Points on a hilly landscape, in no order, each with its height.
From any point a ball takes the steepest step (drop divided by distance) to one of its 2 nearest points. It stops when none of these is lower. Distance is the straight distance between rows; heights are no part of it.
Q354: [-18   2  -5 -14   2  21 -17  -4   8  -6   6  -2 -30  13  -7   3  -8   4
   5  -4  -6   7   3  18   9  17  -2]  h=616
Q405: [-20 -22 -10  -2   5   4 -23  -7 -11  -8  -3  12 -15  -7   0 -14  -9  16
  -8  -4 -11  12 -10   8   6   9   3]  h=115
Q828: [ 21  12   2  -9   8  28  15   8   2   2   7 -25  -8  34   6   5   6  -8
  -7 -11   5  24   2  -1  -8  -4   8]  h=268
Q44: [-11   8  -4  -3  -5   4   2   3  29  18   9   7   3 -10  -8   0  -4   0
  -5  12   1  11 -12   2  12  -7   1]  h=467
Q272: [ 20 -11  -7   4   2  10   9   0 -13  -3   7 -23  -4  12   0 -10   7  16
   2  -7  -8  28   0 -11   4  -8   3]  h=189
Q587: [-21  -8   9  12   5  10  -6   5  -2  -8 -10   0 -11  -8 -11   7  -4  -8
   7   5 -15   4  11   5  -4  -7  19]  h=280
Q399: [ 12 -20   8  -5   9  21 -10  13  -8  10  -6 -18  -8  21 -13 -14  11  18
  11  -4  -1  29  10 -17   1  10  -4]  h=243
Q597: [-16  -3  13  29   1 -16 -11 -19   9 -11  -1  10  -9  -9  -2   5  16  -7
   3   2 -17 -14   7  22   0   2   9]  h=589
Q122: [ 20  14  -1   0  -3 -12   1   4 -14 -16   1 -19   3 -17   7  -1  -6  -2
  -7   7   1 -22   6 -13  -4  10 -17]  h=275
Q150: [ 12   8   9  -2  -8  -8   1   0 -14   2 -22  -2  12  12 -19  -1   2   3
  -6 -14  -6  12 -18  18  -3  -6  11]  h=485
Q872: [  9  -2  19  22  -9 -24   1 -12  -5   5  16  10  20 -26  14  10  18  -7
  -2  -3  -5  -1   3  -1 -15  -2  12]  h=577
Q672: [ 16   7 -10  13 -11 -10   2   6  11  20  -4  -1  14  -8 -11 -13  -3  -5
 -20  10  -5   9 -42 -12   7  13 -19]  h=532
Q524: [ 20  12   8 -26   2  24  -4   0  24  -4  -2  13   2  13  -7  -3  -1   1
  -7 -12  24 -18   1 -16  -9  17   1]  h=700
Q71: [ 26  15 -13  -3 -15 -19 -18 -11  13   7   7  -8  -6   4  18  -6 -20 -10
   0 -19 -26  -7  10  17   1   9  11]  h=400
Q579: [  7   1  -3   5 -10 -11   1  -9 -16  -7   8   1 -10  13 -12   4 -11  11
 -26   6   0   5 -22  11  -1   5 -14]  h=479
Q967: [ -1  -2  12  20   9   5  22 -14 -18 -11  -1 -22  11 -16   1  -2  22   9
   0  12   0  -4  -5  -1  -3 -19  10]  h=290
Q572: [-37 -13  -1  14  25  10   9  -4  17  -2   4  25  -3  -2   5   3   3  -3
   8  -3  16   4  -6  15   9 -12   6]  h=437
Q205: [-18  -7 -29  14   1 -12   3  -8  20  -8  -5 -13  -6 -17  17 -11  20   8
  14  11  -7 -15  19  -8  13  -1  -1]  h=156
Q136: [  3 -12  20  -1  15   5 -16   1   4  13 -15   4   0  -7  -4   6  22  -6
  12  -3   3 -10   9 -20  -2   1   5]  h=612
Q974: [  1   2   0 -19   3  33  -7  -8   6   8  -4   3  -7  17  -1  12  25  14
   2   0  -4   8   5   7   9  21  16]  h=664
Q285: [ -3 -10 -24  -4  -7 -16  -3  -9  -5  -4 -21  -1  -5   7  -7  -6  16  19
  14  -4 -14   6 -14   4   2   3  -9]  h=427
Q433: [  3   1  -1  -2   0   1 -16   0  10  12  -2  -9 -11 -18  -8  -9  17   2
   8  11  -8 -10   1 -12   3  22 -18]  h=186
Q134: [-21  -5   0  11   4 -13  16  -2  20   1   2   6   7  -3   7   9  30  -2
   3   7  -5   5  -9  16   3   0   8]  h=333
Q101: [  4 -16 -16  23 -32 -13  -7 -19  -6  -1  -5  13   2  -6  12   7   3  11
  -5  15 -21  12   5   5   0   1  13]  h=749
Q912: [-14  -9  20  17  13 -10   6  14  -8 -15 -16   2   4  -3   4  17  -6 -25
  -5  -1   9  -3   9  -5  -9   1 -19]  h=255
Q131: [ -6  -4  -2  11   8   6  12 -16 -12 -13  12 -15   5 -21  18  -7   3   4
  -4   7   4  19  -6   6  13 -19  14]  h=214
Q976: [ 19   0  -3 -22   3  13  20  22  13   2 -12  -3  20   8   1   1   0 -12
   4   6  15   2  -8 -32  -4   2 -18]  h=506
Q108: [-18   5  -6  24  -5 -10   0 -10  23 -11 -18 -14  -6  -7  10   3   9 -10
  22  11 -14 -17  28   5  16 -16   1]  h=101
Q274: [  1  19   2   8   3   6  22 -13   3   0  -9 -18   1   1 -10   9  20   1
   1  14   8  -6  -7  -2  -6 -25   3]  h=338
Q820: [ 22   4 -15  -6 -22 -17   2  -3  -8  -3   9  -8  -7   5  15  -5 -34   3
   0  -5 -23   4  11   8   9  -4   7]  h=477
Q271: [  9 -11 -15  -5  -2  -8 -10  -3   6   8  -6   2 -15  -7  -3 -30 -23   4
  -1 -11 -12  22 -11   5   2  -3  -8]  h=236
Q906: [-18 -15 -22   9  -5   4 -10  -4 -15  -8  12  26  -4 -18  11 -20 -21  11
 -14  10   3   4 -18   9   9  16   4]  h=176
Q365: [ 13 -11  10 -12  13  21  12  13  -9   0  -5 -22  -1   2 -17 -15   2   7
   0   1  13   9   7 -28  -8  -5 -13]  h=267
Q605: [-11   7   5   3   1 -20   1   9   4 -12 -18  -2  -6   6  -3  15 -14 -10
  28  -7   0 -21  13   3  -1  -7 -12]  h=174
Q212: [ -3   3  10  -5   8 -10  10  11   7   1   5   0   7  -4  14   8 -24 -22
  -3  -8  10   9  -5   4  -3 -29  -3]  h=351
Q666: [-30   2  18  17  21  15   8   0   7  -6 -10   1  -5   1  -1  17  20 -12
   2   4  15  -5  -1  12  -2  -9   3]  h=402
Q43: [-18  -9   4  17  -3 -13  -1   3  -2 -22  11  15  -1 -20  -2  -2 -13  -4
  -4  13  -1 -14   5  -4  -2   6  -2]  h=191
Q375: [-10  -7  15  21  -3 -17  11  13   3 -17  -6  -7  -2  -8  -5   8  -7 -14
   9  14 -12  -7   9 -21  -8   7  -5]  h=226
Q806: [ -4   0 -14  -7   2  20   8  -3   1   0 -17   8   7  -9  -5 -11   5  14
  -1  18  17 -11  -9 -22   8   9   1]  h=471
Q994: [-30  -4  10   7  12   9  20   3  10 -15  11  27   0 -12   7  -4  -5 -13
   4   1  21 -13  -1 -11  -4 -18   9]  h=409
Q608: [ 24  20   8  -8   1  22  13   9  26   7  11 -15  -4  26  -4  -8   8   0
  -3 -20  17  19  -1 -11  -5  -9 -19]  h=136
Q182: [  8  -9  12   5   9   4  -7 -12  -9   9  12 -11   6 -18  -2 -11  25  14
   4   5 -14  15   3 -16  -2   6  26]  h=590
Q320: [ 19  15  -2 -11 -19  -2   8   1  29  18   7  -3  10  -4  -4  13  16 -16
  10  10  -7 -11   4 -12   2  10  -2]  h=521
Q958: [  2   1   3  -1 -13  -6   0  -5  30  28   4   7  13  -2 -20  -3  14   4
   0  22 -11  -4  -9 -11   4  -3 -10]  h=497
Q412: [ 11  13  11 -14  23   4  -5   4   1   7  -7  -7  -7  28   5  13   8 -16
  11 -31   9   5  -7  18  -1 -11  -4]  h=496
Q180: [  3 -11 -15   6 -16  -2   7   5   1   5   1  -2   4  14  -1   2  20  -7
  27  12 -30   7  16   0  -1   9  15]  h=175
Q289: [ 18  -7 -23  -4   0  -3  12 -16 -12   1  11 -16  -6 -17  19 -13   7  14
  -2   4 -10  19  -3 -10   5 -10   6]  h=63
Q565: [ -7   2  -2 -19 -10   8   6   6 -13 -26  16  -2   1  -1   9  -3 -38   5
  -6   9   6  -6   4   8  -5  21   8]  h=549
Q718: [ 14   6   1   0   9  -8  -6   6  -9  11  12  -4 -17   4  -9 -10   8   7
   3 -25   5  -6  -5 -10   3  -7 -20]  h=344
Q600: [  0  -9  -1  -6 -10 -28  -9   6  -4   0  -7  22  -3   6  -7   9 -10   0
  10 -13 -15  -7 -10  12  -7  21  -3]  h=65
Q261: [  1   0   2  -7  -2  27 -23 -18  11   4   4   1 -11   7   0  -9   0  14
 -15  -1  -2   9   1  10  12  13  12]  h=639
Q120: [  1  -5   7  -6  19  19  -1  12 -17  -6  -8  -7 -21   6   5  10 -10  -3
  -5  -6  16  -3  18 -15  -1  -5 -15]  h=215
Q118: [ -2 -16 -21  -5 -15   3  -4 -11   8  17  10  12   3   7   0  -3  -1  10
  -5  -4 -16  23 -10   9  12   2  11]  h=358
Q246: [ 14  14  13 -14   5   4   3  11   7   0  21 -10   4 -17   0  -8  -9 -17
 -13  -1   8  -1 -12 -10   1  -8  14]  h=578
Q284: [ 10  10  12  -7  -4   0   0 -11  -3  16  11  19 -10   0 -12  10  -2  -4
   7 -11   7 -21  27 -19 -13  -6   9]  h=527
Q264: [  0  -7 -10  -5  -9   0  18  -7   6  -6 -31   5  15  12 -18  10   9   9
  16  15   3  -3  11 -13  -3  -1   1]  h=470
Q689: [  6  -3  28  -6   7  16   0   1 -21  -6 -15  -7   5  23 -19  17   0  -2
 -18 -17  14   9  17  -6 -16   9   9]  h=537
Q303: [ 12  -9  -5  -7 -13   4 -17 -15  12  17  -1  17  -1   0  -9 -30  -4  17
  -4 -15  -3  22 -14  -3  13 -11   7]  h=300
Q760: [-27  -1   8  13 -11   8   5 -13 -18 -16   4  24  10  -3  21   3 -26  -5
 -17   6  19  -3  -2  13  -3 -16  -5]  h=152
Q126: [  6  17   1 -14   0  -5   7   9   1  -1  -6  -2   8  -6 -22  -9 -10   0
   6 -11  -1   7 -15  -1   3 -20  -3]  h=443
Q164: [ 21   4   3   0 -11  14   5   8   0  -5   2 -20   5  -6  -1 -15 -29  -2
 -13  14  10   8  -1 -25   4   0 -12]  h=604
Q373: [ 10   5   7 -15  17   5  -7   5  13  11   9   0  -7  35  13  -2 -11  -1
  14 -35   8   5   0  23   6   9  -3]  h=456
Q588: [  5  -3  18  -3  -4  14  -3  -2 -21 -12 -21  -5   8  11 -15  12 -11   5
 -20  -4   9  12  -7   8  -1   7   2]  h=518
Q181: [ 14   5  13  -2 -11  -4  10  13  -1   6  -4  -4  15  11  -7   8 -20 -14
 -29   7  18   8  -3 -21   1  -4 -20]  h=584
Q829: [-13  14  -3  -8   9  15  19  -5   1 -15  -3   9   1  -8  -6  -1  13   5
   9  14  14 -27   1 -12  -3  -2  -5]  h=449
Q317: [  7  -5  21   5   8 -15   1   9 -10   2   0   1   0  -3  -4  14  -9 -11
 -10 -11   3  10   6  -3  -1 -14  -2]  h=296
Q6: [  4 -11  14  -7  -9   8  11   2  -3  10 -25   3  21  26 -26   9   6  -3
  14  19 -16  -3  21 -20 -19  -7   6]  h=484
Q105: [-17   9 -16  -2   9  -7  -8  -5   4  -1   1 -11  -5   3  17  -9   6  -1
  17  -3 -13   1   2  32  11 -11  13]  h=373
Q614: [  4  -4 -15   8 -20  -8   5  -3   1   2  -6  15  17  -6  -6 -11  -4   8
 -24  27   2   8 -34  -2   0  18 -10]  h=508
Q725: [-16  -5   7   6  25  18   0   0 -19 -14 -15  -6  -1  -5  11  -3 -10  -4
 -11  -3  24   4   6   5   2 -22  -9]  h=154
Q300: [-16   3  13   9  12   0  16   9   5   0   7  22   6 -14  -4   1   6 -13
 -16  13  22   0 -26  -1   6   2  -4]  h=335
Q962: [ 12  -2  15  11  -6  13  -7 -13 -12   9  16  -2  11 -22  -1 -11   3  11
 -20  13  -4   9  -6 -21  -5  -7   8]  h=568
Q550: [  7  12  26  18 -10 -13   0  -7  -9  16  19   2   3 -10 -31  -1   2   2
 -25  -1  -4  -1  -8 -12 -15  -8  -8]  h=522
Q960: [ 15  -3 -20 -13   4   1 -15   7  10  14  10  -3  -2  17  17  -1  20   9
   2 -11   0  14  -4   8  11  26   1]  h=343
Q360: [  8   6 -15 -25  12   3 -12   2  18   6   5  -8  -8  28  17 -14   4  11
  16 -21  -3  12 -12  32   1  26  -5]  h=404
Q130: [-23   8  19   2  25  14  -3  18   7   3   9  14   1  -9   6   5  -5 -22
 -13   3  25  -4 -10  -4  -1 -15   3]  h=375
Q250: [ -4   4 -11 -14  -3 -18  -3  19   6   3  -4   3  -6  19  -2  12  -6  -9
  24 -13 -14 -11   8  20  -2   6  -9]  h=124
Q440: [  0   8  -9   4   3  -8  10   8  20  11  13  12   8  -9  10  -9  -8 -20
   2  -4  11   3 -19  -2  18 -16   1]  h=417
Q339: [ -6   7  -4  -8  -9 -17   2  11  26   6  16  -3  14 -16  10  15  14 -18
  15   7   1 -17  10  -4   2  17  11]  h=545
Q224: [  7  -6   2  -7 -15 -15 -17  -6  -4   5  -4  18   6  -3 -20   1  -8  17
  -8   0 -11  -3  -8  -6  -5  32   0]  h=114
Q341: [-16 -11  -2   8  -1 -16   7 -11 -13  -7   7  30   2  12  25  13 -26   5
  -3  -4   4  -1  -1  23   3 -13 -10]  h=212
Q473: [-16 -15  21  21   1   4  -7  -4   3  -4 -29   0   3 -12  -4   1 -14  -3
  -2  11   2   3  17  -7   1 -20  -2]  h=242
Q198: [ 13 -20 -25  -2 -13 -12  -8 -13  -5   2  -7   2  -1  -5  15   1   9  16
 -12  13 -16   9  14   1   6  23  12]  h=761
Q726: [-11  -2  32  27  -4  -7 -14 -12 -18 -16 -13  -2   4 -11   5  14   6 -17
  -8   2 -10  -6  10  15  -3  -6   8]  h=574
Q403: [-12  10 -12 -14  15   6  14  22   3 -12  -2 -11  -3  13  -6  -1   9  -9
  27  -4   2  -5  -6   7  -6 -23  -8]  h=433
Q163: [ -8  -4  10  -1   0 -11  -5  -2 -14 -18 -11  19  20  -9  25  13 -13 -12
  10 -14   8 -17  21  15   2 -10  14]  h=536
Q523: [  1  -2 -33  -9   4  -8 -23   0   9  14  21  -1 -13  -9  10 -14  22  10
  -2  -2 -10  -1   2   7  -3  21  -4]  h=285
Q22: [-13 -10   3  21  -1 -10   3 -16  17   6  20  22   6 -27  30   2  11  -6
  -7   5   9  -1  -3  -8  10 -12   5]  h=261
Q415: [ 21  17   3  -6  -2  21   4  -4  -4   3 -11 -25 -13  30   1   2   2  -7
  -3 -21   4   2  20   4   0 -17   4]  h=365
Q834: [-26 -15 -13  13   2 -16   3 -14  -1  -8 -18  23   0   6  10   7 -19   6
   6  -5  10 -13  11  11  10  -6 -15]  h=252
Q658: [ -6  -2 -16  -4  -4  11  -3  -1   3  -2  11 -10 -26   5   4  -5 -18   7
   9  11 -12  -3  14   0   7   6 -13]  h=598
Q660: [ 18  14  17  -3  -8  -7   1  14  -7   0 -12 -19   4  -3 -20  -2  -2   0
   6   6   3 -24  14 -26 -12  11 -25]  h=241
Q144: [ -5  -4 -35 -10 -18 -19  -6   5   8   8   2  -7  -5  -8  -9 -13  18   3
  27  -1 -30 -15  18  10  -2  16  12]  h=256
Q809: [-15   8  21   2  14   7   6  -1  15  11  11  -6   0  -3   4  23  26  -3
  -6   8   5  -5 -11   2  -4   7   7]  h=371
Q396: [ -1  -5 -21  -3 -16 -14   8   0 -11 -14  21   1  -6   0  13  -2 -43   6
   4   9  -2  -6  16   9   1   7   2]  h=523
Q955: [  2  12   8  -7  22  13 -12   1  -1   6 -13   0 -12  -7  -1   9  31  -1
  10 -14   7 -19   4   1   4  -1  -7]  h=622
Q449: [  6  13  -5   3  -2  -2  -7 -11 -11  -1  22  -8 -10 -13   9 -18 -18  10
 -10 -13   1   7  -7  20   0  -7  12]  h=663
Q265: [-20   2   1  11  -6 -10  15   2  21  -7   6  -5  -7  -8   8   5 -10 -17
  20  11  -5  -7  24  -3   7 -24   1]  h=161
Q268: [  4  16   4 -17  -2   6  14  11   9  -1  -1  -6   5   3 -21  -3  11  -6
  29  -8  -6  -5   2   1 -10 -22  14]  h=403
Q886: [  4   3  -9   3  -7  -8   9 -13  12  19   7  18  -7  20  -4  18  10  10
   9  -6  -3  -2   8   3   9   0  -2]  h=234
Q975: [  7 -10  15  -4  -5   9   5  13   2   4 -26  -5  15  12  -4  10  -2 -14
  14   1  -9  -5  36 -34 -18  -6   3]  h=494
Q155: [ 16  12  15 -25  -6  17  -1  20  11   5  -9   8  -5  18  -3   8  -4  -3
  -9  -5  12 -11   7 -19 -15  20 -24]  h=712
Q202: [-17 -15 -32  -3   6  -5 -29  -1  11   5  -9   4 -21  -9   5 -22  -3  12
   1   0 -15  14  -3   4  10  -1  -8]  h=170
Q566: [ -9  -9 -15   9   4 -15 -13  11  -3  -4   5 -14  -8 -19  12  -1   5  -2
 -16  19 -17   6 -11   6  -2  23 -11]  h=353
Q978: [  9  -3  29   1  -4   1  13 -10 -15   2  -2   3  29   2 -19  11   8   3
 -11   3   1   4  -4 -10 -15  -8  12]  h=572
Q104: [  7  13 -10  -1 -12   6 -27   0  23   5  13 -11 -12  -4  -7  -8  13   2
   5  -3  -8  -1   1   8   0  27  -7]  h=229
Q997: [  7   0  -3   9   6 -10  -9   2 -19 -16  -1 -16   2 -31  10 -12   3   2
 -17  19   6  -7 -19  -4  -3  14 -14]  h=316
Q469: [-20  -9 -28  21  -2 -18  -2 -14  12   1  21   6  -6 -19  23  -8  15   3
  -4  13  -6  -3   5   2   7   0   1]  h=208
Q305: [-21   3 -31   0 -21 -14   3  10   8  -2  16  -7   1  10  -9   1  22  -3
  21   8 -33  -2   3  16 -10  11   1]  h=219
Q911: [ 23   5  12  -4 -16   3 -16   1  -1   9  -6 -19   1   0 -23   0   8   8
   1  13 -18 -14  15 -13 -12  17 -13]  h=218
Q515: [ -6  -7   6  14 -14 -11  -3   1   6   2   7  26   2 -13 -16  -1 -11   1
  -4  16  -7  -7 -11  -9  -8  19  -1]  h=155
Q474: [ -6   2  -2   8   8  -3   2  -1 -26  -8   1  -7  -3  23  10  17  -1  -1
  -7  -8  -4   9 -16  33   6  -6   7]  h=385
Q647: [ 13  10   7   2  -4  -7   2   6  12  19  10  -7  15   5 -11  -4  -2 -15
 -20   2  14  15 -30  -4   7 -12 -24]  h=560
Q461: [ 15  -9  16  -1  13   8  -7  -9  -8  11  -2  -1   8 -18 -11 -16  25  22
   6  -1  12  -3   6 -32  -8   0   6]  h=603
Q585: [-20  -2  -4   2  -7  10 -12  -6  -3  -9 -12  12 -17   7 -18   0  -2   0
  26   4 -17 -10  21   8   7  -1  21]  h=272
Q56: [ -8  -1  14   1   2 -14 -17   7  -4  -9 -34  -1   1  -5 -13   4 -20 -10
   5  -7   1 -13   5   1   4 -14 -13]  h=209
Q66: [-19  -7  -1  12 -10   6   4  -2 -23 -13  21  34  -2  -9   8 -15 -21   8
 -22   7  18  12 -23  12   1  -8  -3]  h=210
Q669: [  9  -7 -15 -10   3   9  10  -5  12  14  10  23  -9  20   3  17  -7   5
  -7  -9  20   0   0   2   9  -4   1]  h=149
Q203: [ 11 -12  27  20 -16 -15   2 -17 -12   5  -4   9  22 -12  -1  11   8   7
 -16   3   3  -1   1  -4 -10 -13   1]  h=586
Q540: [-20   4  -7  -8  -2  22   2  -1  10 -13   9   5  -4  -1   1   6 -24   2
  -2  14  11  -7  14   0   5   2   5]  h=576
Q30: [ 13  -5 -19 -14   1  -6 -18   3   9   4   1 -11   3 -14  25 -10 -10  -1
   0   2 -13  -4   0   8  18  15   0]  h=593
Q141: [ 18  19   5   2   7   7   9   2   2   1 -14 -32  -3   8  -2  12   3 -14
  -1  -2   6  -4   9   2   1 -25  -6]  h=393
Q839: [ -2 -15  -6  21  -9 -20 -11  -6 -16   2   8  11  -9   2  13   6  -5   2
  -6  -5 -20  21   0  19   3   1  12]  h=735
Q374: [-11 -12 -34  -3  -7 -11   1  -4   3  13   8   9  -2   5  -6  -7  26  23
   1   5 -16  15 -17  10   3   8  10]  h=401
Q63: [  0  -1   2   8  -4 -26  -2   1   6   2   9   3  11 -19  10  12  21  -2
   5  -5  -7 -12  -1 -11  -2  11  -1]  h=561
Q822: [-19  -9  16  16   1  19   3  -4 -19 -14   0  10  -3  -8   2   7 -11   1
 -25   4  25   4   9  -6  -4 -20  -5]  h=91
Q948: [  7   0 -11 -13  -6   3  17  20  -1 -10 -23  -7   9  22   1  13   1   2
   9   4  11  -2   0  -9  -4   6  -7]  h=487
Q206: [-15   7   6  28  -3  -7 -19 -24 -18  -5  -1   9 -18 -14 -12   4   5   6
  -1  -4 -13 -13  -1  23   8 -11   6]  h=605
Q700: [-13   3 -16   5 -10  -6  14   0  -7  -8  -7   0  -6  19 -17   0  11 -12
  37   5 -21  -5  14  21   3  -1  23]  h=227
Q51: [  7  -3  -1 -22   8   8  -4  10  10   7  -8  -7   3  11   3   0   4  -1
   4  -7   6  13 -22   5   6  12  -1]  h=378
Q740: [  4   9 -11 -22  -6 -11  -9  12  14   5  19 -12   6  -6  21   3   2  -7
   5   2  -8 -15   9   5   7  27   2]  h=566
Q697: [-11   8  10   8   4   8 -10 -12 -24 -17  11  -4 -16 -16  -6  -9  -9  13
 -11  -2  -7  -5  -3  17   5 -11  12]  h=628
Q730: [ 12  -8 -11  -6   7 -14  -5   7 -19   6   2  12 -18  14  -5  -3 -17  15
   7 -22   7  -6   2   1   0   6 -20]  h=315
Q598: [ 14   4   8  -9   7   8  -2  18   4  15   4  -4  -9   9 -15  -1  18  -5
  19 -19   5   1   6 -13  -5 -23  -8]  h=369
Q100: [  5   4   3  -9   1   6   9   9  -4  -1 -12   5  -2   8 -15  15   7  -7
  10  -5   6 -22  26 -19 -17  -7   7]  h=509
Q517: [-23  11  -2  -2  19  10  18  14  14 -15  -5  -7   3  -8   8   4  13 -14
  15  12  17 -10  -6  -3 -12  -8  -2]  h=426
Q827: [ -6  -5  -8   0  -5   4   8  -4  -3 -11 -13  -5  10  -8  -7  -5   5  17
 -11  36   6   2 -21 -10   1  18  -8]  h=489
Q208: [  7   4  19 -12  -1   4  16  20  11 -10 -16 -20  25  -3  -9   6   3 -14
  -2   9   7  -1  -9 -25 -16 -12  -2]  h=524
Q899: [ -1  -9 -14   4   2 -13  -9  -3 -15   4  -4   9  -9   3  16  13 -13  10
  10  -2   4 -20  11   1  11  10 -11]  h=284
Q472: [-13   3  15   4   6 -11 -18   1 -13 -17 -15   9  18 -17   9  10  -6  -9
   3   7   0 -14  -5  23  -2   4  10]  h=557
Q394: [ 11   4  12  16  -3 -15   2  10 -11   8  16   1  -3   2 -23   8  -5   5
 -26   8   7  -5 -24  -4 -12  15 -23]  h=502
Q85: [ 15   2   0 -15   4  17  11   5  10  10   2   8 -11  26  -5  -6  -9  14
  -2 -19  27  13  -4 -17   7 -12 -16]  h=22
Q262: [  8  14  22 -11  29  12  -4  -5  -5   9   1  -3   0  11  -5  18  10 -14
 -18 -22  15   2   0   7   1 -18  -6]  h=533
Q883: [ 22  -6 -28 -12   1  -2  -7  -9  -4  -6   1 -13  -5  -7  35 -29 -22  13
  -4  -6   0   8   0  -2   6  21   1]  h=626
Q796: [ 14  12 -24  -9 -22 -16 -14   5  15  11   7  -6  -2   1   5 -13   4  -6
  13 -18 -32  -4  13  12   1  16  22]  h=317
Q340: [-10  13  -5 -10  22   2  -2  -5  -1  16   2   3  13  12  16   1 -14 -11
  22 -18  -1  -5   8  32   5  -5   8]  h=441
Q424: [ -3  -2   3  -3  17   2   1  -1  -9  -5 -13 -18   8   4  18   8   3  -7
   0   0  -5  13 -19  17   4  -6   8]  h=319
Q361: [  5   5   6 -27  10  34  -2  -6   8  -1  -4  10   0  24  -7   8   0  14
   0 -14  13   0   6  -4  -5  15  16]  h=683
Q248: [  7  20  24 -15   6   0  18  20  14  -1   5  -6  14 -18 -11  -4   1 -24
   1   1  18  -7 -10 -16 -19 -20   7]  h=544
Q149: [ -2  -4 -16  11  -7  -5 -10 -11 -15   8  28  -2 -15  -5  21 -14 -12  11
 -18  -5 -23  24  -6  22  -6  -2  17]  h=705
Q363: [  8   2  27  -6   7  17  14  14 -17  -1  -5 -10  24  17 -15   4  11  -8
 -14   0   4  14  -1  -9 -19   4  12]  h=556
Q564: [  1  -9   9  -9  15  17   4  31  -2  -5   1 -10  -7   0  -5  -4 -11  -4
   4   2  23   2  16 -31 -11  17 -19]  h=249
Q606: [  0   1  -6  -4   2   4   7   1 -27  -7   5   6  -7   9   3   1 -15   4
 -19 -16   9  12 -21  11   2  -9 -13]  h=445
Q848: [ -6   2   9  -7  15  -4  -3   5 -13  -6  -6  11  12  13   8  15 -27 -16
   5 -17   2  -1   3  24  -3  -7  20]  h=498
Q731: [ -9  -2 -14  16   2  -2   3 -16 -23 -16   5 -11 -12  -5  24  -6  -7   2
  14   3  -5   2  11  19   9 -18   6]  h=302
Q920: [ 25  -5  -9  -5   8   6   3   5  -8  -7   5  -3   0  -4   9 -26 -16  10
 -10   0  12   5 -11 -18  12  10  -8]  h=624
Q993: [-22 -13   7  24   1  -2  14  -9   9  -2  16  20   8 -11  10   6  28  -1
 -16  18   8  -1 -11  -7   2   9   0]  h=298
Q235: [  8   1 -13  -2 -15  -4  16 -22  -1  11 -27  -5  11  10 -16  -8  20  17
   8   7  -9  -2  -5  -1   0 -12   0]  h=450
Q851: [ 23  12  13   5 -10   1  -7 -12  -3   8  15  -7   2  -7 -22 -19  -7  11
 -18  -6  -4  -2 -14 -13  -5   7  -2]  h=543

For each start below, name the point where the ball stops.
Q248 => Q405
Q100 => Q405
Q320 => Q600
Q572 => Q108
Q524 => Q180
Q136 => Q424

Call two points neighbours if one is among the 2 nearest of the other. Go from one point of each pair to the other, from neighbour to neighbour, staying as low as possible. Name the highest point that can't be avoided.
Q85 / Q131 => Q118
Q180 / Q960 => Q262
Q822 / Q517 => Q403
Q600 / Q180 => Q587
Q424 / Q960 => Q51
Q822 / Q405 => Q66
Q131 / Q822 => Q365
